Points, in no order, along strands that fork, close into loops and pass close to each other.
Two points are linked if the straight distance between their rows is under 104. Some points are linked to none.
k715: 6  -25  -20  -2  76  -5  -21  -14  -5  -18  -16  24  28  0  -24  -21  7  41  -7  34  15  -2  -12  7  21  1  -32  -12
k617: 14  -19  -10  -9  20  6  -41  -38  -28  -18  27  -9  22  10  14  -9  11  9  24  19  2  9  -22  35  35  34  17  16
k502: -6  7  -50  -3  -37  -12  12  -5  14  2  -41  -32  17  53  29  -6  -24  -10  29  9  29  24  4  3  -34  -19  21  19
k608: -1  9  6  -13  -17  -15  31  20  3  -7  -3  -2  -42  -9  -17  18  6  -12  3  -7  0  19  17  -50  12  -44  -7  -8
k271: -10  17  -3  24  -51  -29  20  6  9  20  -10  11  -33  -1  -4  37  27  13  -26  -22  -6  49  -3  9  -2  8  10  -5
k528: 9  18  34  -1  -6  -14  -1  -15  -12  -11  43  1  -11  20  34  -3  -29  -23  -21  7  -13  -9  -5  33  13  58  53  24
k352: -2  46  -11  -27  -50  26  34  2  -30  17  20  -37  2  33  19  20  -22  -8  20  8  15  50  -1  4  -31  6  12  -8
k286: 2  21  -7  2  17  -27  7  -24  10  -3  -17  -18  7  13  7  -22  -19  12  -10  34  37  9  -30  41  -20  54  16  9
k946: 22  -14  -49  -15  4  49  -18  -15  -27  23  -18  8  51  -1  -3  -14  -28  -4  48  4  -4  39  17  4  5  -55  -34  -4
k26: 9  -42  -21  -14  20  -2  1  -3  8  -36  -26  13  -6  26  -2  25  -16  -18  16  16  29  19  -8  -3  36  -27  28  25
k450: 16  47  -17  -3  -47  11  16  -12  -16  19  -48  -22  -7  9  0  -6  7  -41  14  -5  7  47  13  -27  -13  9  13  -27
k48: -35  -7  20  -16  4  -13  3  32  21  17  8  -35  -47  3  -9  10  -41  13  30  13  -8  -18  -31  27  -20  52  21  34
k12: -20  8  23  -38  -21  44  25  37  0  -33  0  -18  -28  -27  -22  24  -5  3  30  -15  -9  -23  -9  -12  -11  -24  -38  24
k975: 19  -29  -48  21  -1  26  -3  -1  16  44  -55  41  45  17  7  -19  -6  -19  19  3  -15  40  28  32  9  5  -3  8
k705: 2  20  -36  22  2  28  21  4  10  17  -17  27  38  51  22  -15  -8  4  -15  26  4  44  19  23  4  -45  9  -12
k83: -15  6  32  -32  5  31  11  16  -8  4  15  -27  -30  9  -22  25  -45  -26  38  -19  3  -7  -28  19  -29  41  24  33
k473: 4  21  22  -9  -38  11  26  27  -14  7  17  -2  -30  14  17  58  -5  -46  -32  -18  9  9  25  -17  -3  6  15  -23
k483: -11  15  13  -33  -5  33  20  15  -9  -15  3  -13  -7  21  -11  20  -45  -48  7  -5  19  13  -18  10  -20  -1  41  9
k376: 2  -6  3  58  0  -26  12  -31  28  -1  -39  20  7  9  -6  -2  1  19  -43  2  22  -16  5  35  8  21  24  -9
k69: 11  3  -25  21  7  -33  25  -31  10  -10  -10  30  5  20  -25  2  12  -1  -15  0  -4  36  8  -15  33  -12  24  1
k21: -26  -30  26  -32  -22  -7  -19  22  -4  -18  26  -1  -39  -41  -7  22  35  20  27  -12  -22  -11  -25  -21  2  3  -4  30
k187: 3  29  -12  -5  13  -7  -11  -20  -2  16  -16  -18  20  15  -14  -21  -32  7  8  11  41  29  -36  37  -32  8  20  15
k342: 8  17  23  4  32  -12  -2  8  2  -8  56  -20  9  6  30  -9  -13  -6  -49  16  9  -47  3  20  6  41  -10  -28
k285: -19  -43  27  -27  -16  2  -22  21  -36  -9  16  12  -17  -27  -10  25  27  2  39  -18  -15  -16  -12  -43  -16  -29  13  12
k895: -4  -56  15  -20  6  4  -4  5  -5  -31  7  23  -18  12  5  58  -10  -8  -6  23  15  3  -3  6  27  -7  27  16
k423: -13  58  -20  -12  -54  -34  51  1  10  -18  -10  -30  -28  3  12  -15  -5  14  21  1  -2  38  -12  -19  -16  26  -8  27
k471: -13  -30  9  9  27  -9  -15  12  -2  19  -14  51  5  -15  -13  11  32  45  -21  17  0  -26  26  -20  -4  -9  -51  -17
k607: -10  37  -1  -10  -33  -40  36  0  2  2  28  -26  -36  0  11  -12  -6  18  27  -4  -24  24  -15  0  11  35  8  36
k113: 20  31  -38  8  -27  11  1  -26  16  52  -42  4  60  18  7  -28  -35  -45  26  21  -17  69  42  -12  -18  -22  -6  -38
k547: 22  14  -1  40  -16  -6  9  -37  3  -30  -45  18  27  31  24  -23  -7  -26  -35  8  20  -12  8  22  -5  26  42  8
k389: 7  -31  -4  -19  31  22  -52  -16  -42  -14  21  -12  13  -13  7  -6  21  23  25  8  -4  -9  -21  1  6  0  -2  -1
k964: -21  24  48  -6  -14  -4  3  43  37  2  45  -49  -39  -11  17  -4  -36  -11  0  -12  -45  -66  -8  8  -4  49  -21  25
k85: 13  -9  -34  -29  33  37  -20  -22  -25  -5  -6  12  39  15  -10  -14  -23  25  25  17  24  46  -11  18  8  -51  -18  9
k966: 16  20  10  36  -8  -1  -9  1  11  16  -11  2  3  -23  16  -4  46  4  -39  -35  -18  -53  22  6  -5  28  -59  -10
k366: -32  -9  14  -23  4  -17  -5  41  25  -8  -5  -21  -53  -28  -14  31  -19  20  6  15  4  -27  -30  20  1  33  -32  34
k160: 8  24  -28  12  -10  -21  44  0  10  4  -18  10  -20  -1  -23  5  22  -8  0  -8  -19  38  19  -53  27  -36  5  -19
k961: -14  -46  3  38  -17  6  -9  24  5  38  -32  53  -12  -22  -8  28  47  40  -24  -2  -15  -7  26  -3  -1  -11  -19  4
k900: 8  13  24  19  16  -12  -5  11  8  0  24  -5  9  -44  -5  -42  24  19  -7  -21  -15  -58  13  -35  -5  -32  -42  -30
k794: -2  -35  -14  5  35  4  -22  11  13  -17  -8  -38  -5  -13  13  -1  1  10  -14  11  30  -57  -4  23  4  28  -18  -21
k927: -5  -74  3  -9  53  13  -56  3  -6  -24  8  -12  8  -25  12  -13  6  11  0  26  8  -41  -19  -1  4  5  3  -39
k356: -7  28  39  -12  7  -4  14  24  5  -3  41  -30  -19  10  9  -5  -42  -14  -10  -6  -5  -58  3  14  -18  42  -8  10
k197: 10  -17  -50  5  -16  -3  -24  -34  14  -6  -27  -19  24  28  18  -2  -18  -31  42  -19  -1  22  2  -4  4  -26  26  28
k475: -8  -27  19  -25  10  57  1  15  -36  2  7  4  0  -10  -25  7  -20  10  21  -10  24  -15  -7  -10  -17  -59  -2  -2
k801: 5  -43  -12  3  31  19  -14  1  -16  0  -12  57  31  2  22  -36  13  21  29  11  -24  11  33  -48  18  -50  5  -1
k479: -2  -5  9  21  25  -48  -13  -20  11  1  51  -18  -5  -14  -22  -17  23  24  4  4  -22  4  -25  -3  22  25  21  -18
k251: 8  -8  -12  -12  -7  5  -11  -24  -27  -25  38  -3  7  33  38  2  -5  -8  11  18  2  7  -9  33  28  25  34  41
k138: 9  -30  -32  13  1  47  -2  11  11  26  -41  41  33  32  31  -11  0  -20  -9  21  -9  38  34  15  18  -36  9  -13
k415: -15  -13  7  10  30  -39  -3  5  26  -6  36  -18  7  -22  -7  -24  22  31  -20  8  -8  -49  3  -32  -4  -2  -53  -57
k184: 7  22  14  38  10  9  -4  12  14  21  -12  -12  -2  -23  14  -33  13  -7  -20  -46  -13  -50  17  6  -23  -8  -20  -12
k636: -10  36  24  -23  -39  26  39  29  -2  -1  -16  -21  -34  16  4  44  -31  -55  -20  -17  21  -7  4  -10  -30  18  14  -8
k776: -1  11  -32  18  13  2  -28  -21  13  40  -38  5  51  20  -10  -38  -21  16  10  2  5  34  -19  41  -38  -18  9  3
k605: -17  31  -46  20  -32  -11  35  -1  18  -1  -36  -21  -7  16  14  -8  11  22  15  -11  18  22  -1  11  -15  -5  -12  24
k874: 6  32  -11  -4  -3  20  32  3  0  1  11  2  6  32  7  -6  -25  -17  -9  3  16  30  13  -1  4  -63  23  -24
k468: 0  21  -6  -30  -17  -7  9  -3  -14  -11  25  -39  -25  -13  -13  -8  2  1  53  -16  -18  15  -25  -7  12  18  1  44
k647: -24  -4  4  -12  -41  18  -2  29  15  -24  8  -16  -26  -42  7  16  33  11  5  -26  -17  -12  -12  -2  -3  -3  -22  37
k372: 1  -33  26  10  18  -1  -22  3  8  -36  25  -17  -10  3  17  5  -2  -30  -4  -17  5  -62  0  0  12  21  36  22
k845: 13  -2  -34  -24  -12  5  -13  -21  -24  -3  4  -24  10  7  -14  -2  -13  -21  55  -21  -3  25  -17  -11  -4  -27  5  26
k864: 16  -29  -2  -4  39  -3  -7  14  4  -5  -44  34  -6  -10  -28  3  -18  -18  -7  -2  13  7  1  -3  10  -41  16  4
k832: 4  -24  28  -24  -7  7  -4  15  -27  -12  31  25  -10  9  9  53  5  -35  -36  5  0  -8  25  -13  12  -7  14  -2
k714: -13  -6  33  -19  -27  61  27  31  -15  0  11  -14  -22  -14  -31  22  -25  -15  18  -30  12  -27  -4  -10  -33  -45  -18  -1
k941: -15  -38  10  6  29  -7  -14  13  -6  5  -20  47  10  -14  8  -16  19  35  8  4  -5  -26  33  -44  0  -44  -20  -4
k353: 9  3  20  15  28  -4  -24  -16  -6  41  6  29  13  -19  -43  -23  15  0  -11  -30  -29  26  -9  -5  -10  -27  20  -25
k338: 19  8  4  9  35  42  -31  -18  -17  -1  -10  18  33  -4  6  -22  16  -32  -26  3  1  -11  -12  40  -4  -3  14  -8
k394: -5  41  7  11  -7  -35  29  -10  8  5  -31  -10  -27  -11  -7  -12  3  7  -27  2  25  1  -14  15  -18  62  -13  11
k727: 4  3  -10  -13  53  26  0  -9  -26  -20  4  30  28  1  -20  -7  6  39  -20  38  18  24  -10  9  16  -20  -28  -2
k306: 3  42  7  -21  -38  -10  32  -12  -6  -12  15  -16  11  52  27  1  -36  -18  -13  31  17  62  -3  -6  -26  13  40  -13
k336: 6  1  11  6  41  -21  -5  -13  16  0  55  -20  19  -9  4  -10  2  -2  -55  14  -6  -36  3  0  9  23  -29  -68
k672: 0  -15  14  33  -29  -13  0  6  3  35  7  37  -13  -8  -4  37  43  19  -35  -26  -14  17  24  -3  1  -19  -11  -5
k391: -3  13  18  8  -29  6  -26  26  33  -7  -1  3  2  -56  13  0  47  25  -32  -16  -20  -55  7  0  -13  15  -77  -7
k803: 8  40  -3  1  -14  -2  22  -8  7  -21  34  9  8  46  29  6  -16  -25  -28  20  3  35  10  8  13  -10  41  -11
k225: -4  1  21  -10  21  -2  5  20  1  -23  32  -27  -14  -4  9  -6  6  -10  1  -27  -1  -58  6  -12  7  -1  1  18
k359: 2  -9  31  10  26  -24  -22  -17  -13  2  38  23  9  -19  -19  -2  34  10  -23  -6  -15  -9  -2  -16  16  1  15  -19
k567: -11  -18  13  -20  6  -5  -16  38  24  -19  -12  -33  -30  -33  3  22  -1  7  -9  10  16  -71  -11  12  5  29  -53  6
k777: 8  -9  -31  40  19  -7  -8  -8  24  47  -39  27  39  8  -20  -37  1  5  12  -15  -23  23  5  21  -2  4  3  9
k940: 12  -42  10  21  -4  -14  -20  -21  -1  -8  -16  -8  -16  -20  -8  17  19  -4  7  -22  -4  -35  -13  9  25  15  38  16
k612: 20  55  -40  -7  -27  14  -6  -32  -4  15  -36  -28  27  17  -4  -7  -26  -55  37  16  4  48  24  -28  -4  -27  7  -32
k867: 12  6  10  57  8  -36  12  -39  26  -9  -16  45  8  1  -39  2  11  8  -43  2  -8  -1  5  -1  37  18  19  -20
k414: -9  23  1  15  -10  -55  14  -8  27  5  35  -34  -28  -18  -3  -19  13  37  10  -9  -19  11  -27  6  21  43  6  5
k622: 25  24  -20  8  -34  4  18  -31  -13  -10  -53  -6  13  28  14  -12  2  -53  -9  5  18  22  9  -6  -13  31  25  -5
k401: -4  -28  26  -23  15  31  -28  7  -47  1  36  -4  4  -25  -12  -1  10  16  28  -11  3  -14  -12  -20  -13  -33  5  -6
k658: -16  -38  -5  20  21  -34  -8  7  24  8  15  7  6  -13  -13  8  31  51  -31  26  -5  -46  13  -10  9  15  -64  -45
k981: -14  -3  29  -10  -3  -35  -14  -2  -24  -20  64  27  -5  -26  0  7  48  36  -3  5  -25  -32  9  -42  12  13  -28  -2
k509: 12  -41  -20  -18  20  32  -4  -1  -17  31  -17  50  38  -6  -5  -33  -15  16  52  7  -26  40  28  -30  5  -60  -23  -7
k536: -5  37  24  4  -25  -31  9  5  11  10  -10  2  -42  -29  -9  37  12  11  -36  -22  10  10  -15  26  -12  47  -11  6

A fork is a point with three links, a tip a point with one. Leave the first point through the second and follow the links. Name the first fork or tip that comes.
k352 / k306 => k471
k794 / k567 => k864
k612 / k450 => k608
k394 / k286 => k352
k160 / k69 => k113
k864 / k26 => k389

How many points has the smallest loop of links through each point below? Write - if it is on no loop.
k647 => 7
k605 => 7
k187 => -
k636 => -
